A landscape with many valleys, sampled at points; each row gives a point and its height.
A ball rolls from a point to the lowest of its 2 nearest points, and stops where none of them is lower. Distance is the straight distance between rows; heights are no part of it.
q419 h=447: [ 87 168  76 127 102 151 126 112  86 102 158 141 113 191 142 182 124 121
 195 119 148  98]
q895 h=430: [110 110 107 165 138  90 100 134 108 131  73 185 102 117 134 118 126 134
 141 155  93 104]
q982 h=354: [131 145 111 130  91 178  93 129 156 150 172 109 126 121 190 147 148 176
 193 117 152 124]
q797 h=700: [150 108 121  91 107 136 132 153 127 133  81 116 163  91  97 129 147 192
 118 138 158  73]
q634 h=490: [ 92 107  92 158 150  74 142  81 105 123 100 144 126 128 137 143 127 134
 130 171 102 127]
q37 h=219: [147  90 134 124 119 120  73 113 188 110 125 165 123  86 164 177 148 157
 115  91 131 112]
q737 h=100: [154 115 105 147 133 117 183  96  64 150 155 115 107 112 110 156 118  96
 116 105 161 145]
q240 h=291: [132  57 150 175 100 135  79 115 126 143  52 143  90 134  74 136 131 135
  92 141 131 137]
q695 h=660: [118  93  67 154 148 123 136 108 158  81 198  94 155 173 145 138 139 112
  73 123 185 136]
q763 h=435: [151  46 115 126  94  66 125 127 115 110  84 202 126 110 119 121 153 181
 141 142  82  92]
q884 h=119: [125 110 211 125 126 126 104 149 179 152  81 150  85 116  94  65 132 132
 113 122 121 126]
q335 h=160: [125 171 147  89  97 158 150 137 131 134  96 100 141 140 150 154 103 233
 159 100 136 129]
q359 h=402: [140 132 152 136 203 103 135 118 153 133 123 117 121 149  46  70 111 111
 130 159  92 135]
q2 h=501: [162  65  89 116 139 151 143 117 103  80 123 112 127 128 105  98 147 130
  97 162 114 124]
q812 h=292: [122  85 133 175 107 120 142  81 147 127 149 121 110 136  89 164  73 116
 115 128 162 113]
q173 h=383: [156 150 133 115 132 135 130 158  88 151 167 171  96 115 162 137 117 134
 171 110  92 131]
q187 h=679: [108 141 102  92 139 160 140 115  96 133  77 109 112 130 196 188 138 130
 126 120  95 143]
q252 h=460: [ 93 166  91 104  65 173 122 115 157 119 182  99 161 165 183 182 167 157
 178 102 168 136]
q446 h=380: [120 162 153 116 173  81 142 153 168 115 139 122 141 179  60  71  91 127
 131 119 102 109]
q547 h=228: [165 145 139 158 119 153 139 102  81 184 154 136 158 134  74  88 157  89
 111 134 170 113]
q963 h=408: [133 130 119 145 100  72 151 100 202 132 200 145 147  93 109 145  85 144
 163 123 132 124]
q429 h=282: [ 88 108 118 165 157 128  96 128 147 120  67 106 116 146 113 143 108 151
 105 127 147  84]
q583 h=226: [103 154 158  99 143  95 152 172 172 105 140 158 169 109 121  87 116 106
 132 159 154 126]
q592 h=675: [168 137 124 115 152 169 132  73 152 135 142  80 128 140 111 116 149 117
 149 108  49 145]
q409 h=773: [172  98 104  77 160 117 151 113 112 142 112  82 157 103 123 130 142 129
  79 108  85 144]
q794 h=550: [ 91  97 104 134 143  79 187 123 116  93 135 128 124 143 155 120  93 128
 158 179 114 130]
q935 h=111: [112 145 134 117 138 127 130 168 144 120 147 105 104 125 202 168 106 109
 114  58 129 108]
q321 h=45: [123 144 193 131 149 136 108 129 161 104 109 139 116 119 109  69 153  90
 127 141 144 117]
q458 h=633: [122 131 123  72 142 126 143 166  76  83 131 151 144 129 154 156 145 121
  95 160 184 154]
q495 h=484: [137  82  87 107 115  90 131 127  97 101 109 161 143 163 141 122 154 191
 110 136  48  90]
q612 h=207: [102 112 129 172  84  92 178 108 158 123 171  84 127 126 117 129  58 107
  92  86 165 126]
q312 h=173: [ 89 153 175  72 173 106 168 178 134 107 103 138 110  76 140  92  92  84
 116 146 163 124]
q796 h=385: [152  98 112 135 138 110  89 149 117 118  85 180  93 125 143 118 149 175
 160 120  80  76]
q452 h=517: [148 122 111 122 134 125  92  69 110 111 133 158 148 121 136 147 198 136
 134 117 158  99]
q875 h=822: [137 129 148 145  83 149 139 114 145  84 136 120 156 140 168 115 159 135
 125 120 116 154]
q851 h=714: [133 153 158 130 139 177 154  88 138 143 108  97 112 125  90  80 144  72
 135 123  53 126]
q421 h=36: [ 97 137  62 123 174 108 165  94  85  97 130 108 107 135 114 156 124  67
 144 111 140  89]
q477 h=268: [ 84 168 148  95 130  93 109 182 176  94 159 175 181 135 142 162 125  98
 133 131 147 142]
q871 h=368: [146  88 152 180 116 154  79 108  95 124  81 150  91 124 125 103 171 133
 120 138 151 130]
q281 h=516: [ 86 160  81 124  97 165 119 120 149 127 160 126 156 174 140 197 121 119
 180 141 151 124]
q242 h=493: [113 160 112 124 159 167 132 123  90 185 122  93 115 120 152 176 124  72
 134 145 103 192]
q367 h=854: [137 123 153 159  85 146 131  92 116 132 128 130 138 173 133  91 161 134
 116 138  70 167]
q33 h=471: [141 180 144 137 132 137 119 148 125 168 189 141 145  63  94 101 117  88
 166 114 201 106]
q516 h=176: [114 135 158  93  91 150 148 129 177  95 100  68 166  83 142 118 123 178
 112 108 159 125]
q308 h=572: [153 114 115  94 149 141 155 115 110  67 141 121 148 119 122 122 152 112
 127 156 159 154]
q449 h=519: [151  94 129 124 105  76 142 121 142  98 111 121 167 172 129  92 151 182
  95 114  62 113]
q814 h=117: [105 172 211 102 168 113 173 137 137  95  99 150 115 133  94  69 117  79
 112 127 155 138]
q97 h=229: [119 164 131 135 152 163 102 173  93 154  90 169  81 143 116 126 107  98
 147 118  96  84]
q249 h=716: [151  94  79  87 126 128 123 180 112 104 100 143 151  96 139 141 139 149
 109 144 111  62]
q342 h=341: [101 165 167 159 154  74 112 136 161 140 173 180 141 144 111 139  99 124
 149 134 150 154]
q806 h=510: [127 172 126 156 121 100 104 137 132 153 203 140 156 121 116 118 145 104
 154 117 205 127]
q351 h=755: [135 147 134 179 138 181  93 115 140 133 168  92  94 185 149 141 119 136
 139 126 127 193]
q692 h=749: [150 116 124 143 160 182  92 133 148 140 109  93  97 120 106  54 137 102
 140 125  52 123]
q47 h=27: [117 127  93 148  95 138 137 160 147 132 177  79 121 162 167 156  91 124
 103  58 139 132]
q248 h=196: [111 109 175 168 126 111  73 106 158 212  69 144  92 105  81 110 114  92
 115 134  99 104]
q479 h=715: [149 148 116 138 140 177 105  93 156 125 171  80 121 188  92 141 128 144
 136 133  94 159]
q538 h=177: [110 157 153  84 149 127 158 182 122 105 101 130  87 115 152 134  99  90
 101  79 148 124]
q264 h=563: [161  79 100 128 123  96 151  85 126 125 158 110 165 143 135  87 167 179
 130 133  61 149]
q580 h=409: [150  87 105 128 140 154 178 118 106 129 125  83 118 145 100 114 119 142
  90 170 117 184]
q517 h=414: [111 161 129 143 140 166  89 128 122 154 118 108 130 177 149 200 106  87
 101 135  92 183]
q942 h=146: [139 122 190 102 103  83  97 109 182 125  96 165 139  88 128 137 133 173
 125  89 144 121]
q391 h=699: [144 100  94 138 135 126  97  94 133 109 172 122 157 151 150 156 150 104
  63  91 138 123]
q964 h=737: [154 120  72 113 167 128 127 127 114 145 173  83 145 126 124 154 126 119
  79 112 118 142]
q282 h=568: [143 131 128 105 110 134  85 117 119  88  91 188 154 136 128 140 192 182
 114 111 158 100]
q81 h=301: [117 181 141 117 128 180 146 168  82 141 132 137  73 157 118 121 106  88
 165 119 121 146]
q328 h=144: [103 142  73 148 173 128 120 111 100 143  92 106  80 121 116 157 100 101
 142 130 105 101]
q487 h=28: [119 165 174  89  73 156 148 137 145 153 101  68 141 102 125 165  95 190
 122 113 159 155]
q650 h=729: [ 98 138 114  94 141 167 126 129 115  97  57  91 124 135 175 146 161  93
 134 142  68 103]
q39 h=165: [106 151 171 131 100 145 121 178 124 120  92 145 105 138 130 120 118 137
 142 115 120  90]
q36 h=678: [152 114 122  65 151 147 144 179 102  96  88 139 144  89 157 164 147 135
  94 169 153 114]
q518 h=653: [158 111 117  92 125 146 112 128  98 121  74 118 162 120 121 124 195 211
 135 173 153 107]
q778 h=375: [120 175 102 103 123 170 130 171  93 109 145 122 100 173 130 151 141 119
 171  89 165 120]
q71 h=236: [127  76 121 188 127  95  44  97 120 199  49 145  87 113  69 126 121 113
 115 151  98 129]
q486 h=304: [ 78 173 171 115 129  79 148 147 193 122 163 151 137 118 132 163  91  76
 143 136 144 187]
q262 h=818: [146 102 178 173 112 127 147 107 112 153 101 115 125 138 151  42 150 114
 112 147  66 154]
q968 h=330: [131 155 127 161 117 184 135 134  97 175 154 111 138 145  77  50 130  96
 138 173 147 103]
q151 h=359: [140  66 133 163 110 104 139 119 199 116 173 131 122 100  91 132  63 125
 130 139 151 126]
q970 h=443: [118 129 107 139  97  70 161 100 181 124 228 144 136 146 153 139  89 176
 169  81 126 158]
q860 h=382: [151 136 138  91 136  88 135 185  90 151 142 175 138  91 188 122 141 169
 152 134  96 141]
q46 h=782: [164 115 131 154 149 137 110 121 121 164 120 108 124  98 150  47 160  92
 132 152  95 138]
q599 h=331: [119 143 146 118 132  91 119 184 123 154 116 167 175 122 152  97 123 188
 122 167 117 145]
q766 h=123: [104 140 150 136  90 147 169 150 151 130 159  78 135 134 145 155  53 101
 113  91 137 141]
q341 h=416: [144 179 141 159 109 173 123 134 135 180 199 106 131 108  95  78 130  83
 176 126 157 129]
q496 h=220: [ 82 151  97 162 167 129  77 142 131 160  59  97 119 123 147 148  96 127
 129 132 102  90]
q114 h=234: [140 142 113 144 104 114 163 125  61 150 186 165 118  91 123 140 120  88
 142 108 186 123]
q143 h=363: [104 167 159 123 180  48 123 155 145 115 157 165 138 158  88 110 108  86
 108 105 127 144]
q186 h=614: [110  91  87 137  95 118 196 113 111 101 157 124 119 157 112 142  72 151
 138 188 103 139]
q231 h=626: [167 120 111 122 125 153 122  59 131 151 160 107 148 119 150 132 171 156
 157 144  67 165]
q528 h=279: [133  99 127 127 138  84 123 175 163 116 127 155 171 106 126  87 107 165
 121 192 153 120]
q107 h=101: [157 135 129 158 103 131 138  79  86 162 159 159 121  88 105 108 154  67
 148 128 148 100]
q358 h=163: [118 118 205 144 123  80  90 138 167 203  82 154  78  94  66  67 106 104
  79 125 130  94]
q155 h=73: [136 128 182 107 106 126 125 152 149 106 100 148 122  82 125 152 120 140
 118 120 155 128]
q44 h=349: [113 112 117 143 138 136 107 138 134 135  98 125 104 159 136 166  94 124
  80 120  99 140]
q965 h=590: [116 161 102 100 135 162 164 140  68 157 129  86 144 118 193 175 131 110
 140 147 138 168]
q892 h=615: [110 136  99 147 115 133 163 152 123  82 187 100 151 186 153 139 120 110
  86  98 212 151]
q978 h=451: [167  90 142 136 116 125 106  70  83 126 101 153 123 104 100 128 179 137
 108 125 161 116]
q894 h=275: [165  98  78 118 157 135 162  85  53 138 138 115 114 121  90 163 111 119
  98 160 113 158]
q698 h=605: [137 108 150  91 127 114  76 153 129 127  74 187 156 129 105 131 178 216
 132 164 143 112]
q858 h=561: [112 159 102 125 115 118 149 147 129 120 187 102 150 129 152 120 141  85
 138 107 225 170]
q750 h=257: [140 149 119  83 132 146 130 150 153 143 144 103 135 102 162 139 133 214
 178 121 124 136]
q874 h=774: [109 116 139 131 109 155 150 124 128  86  82 119 140 124 166 112 166  92
 123 120 107 109]
q513 h=305: [148  95 130 148 135 149  80  99 140  92 114 160  72 105 153 158 133 151
 152  97 124 127]

Where does a ball stop that starts at each point below?
q650 | q421
q692 | q796
q871 | q321
q281 | q155
q391 | q107
q249 | q737
q479 | q796
q351 | q421

Call two points neighbours if one is among the 2 nearest of the other. Go from one point of each pair to the other, from neighbour to neighbour, staying as low as possible. Name the highest point that can't be avoided.
q321 / q47 | q538
q107 / q796 | q186
q107 / q421 | q114
q155 / q487 | q516
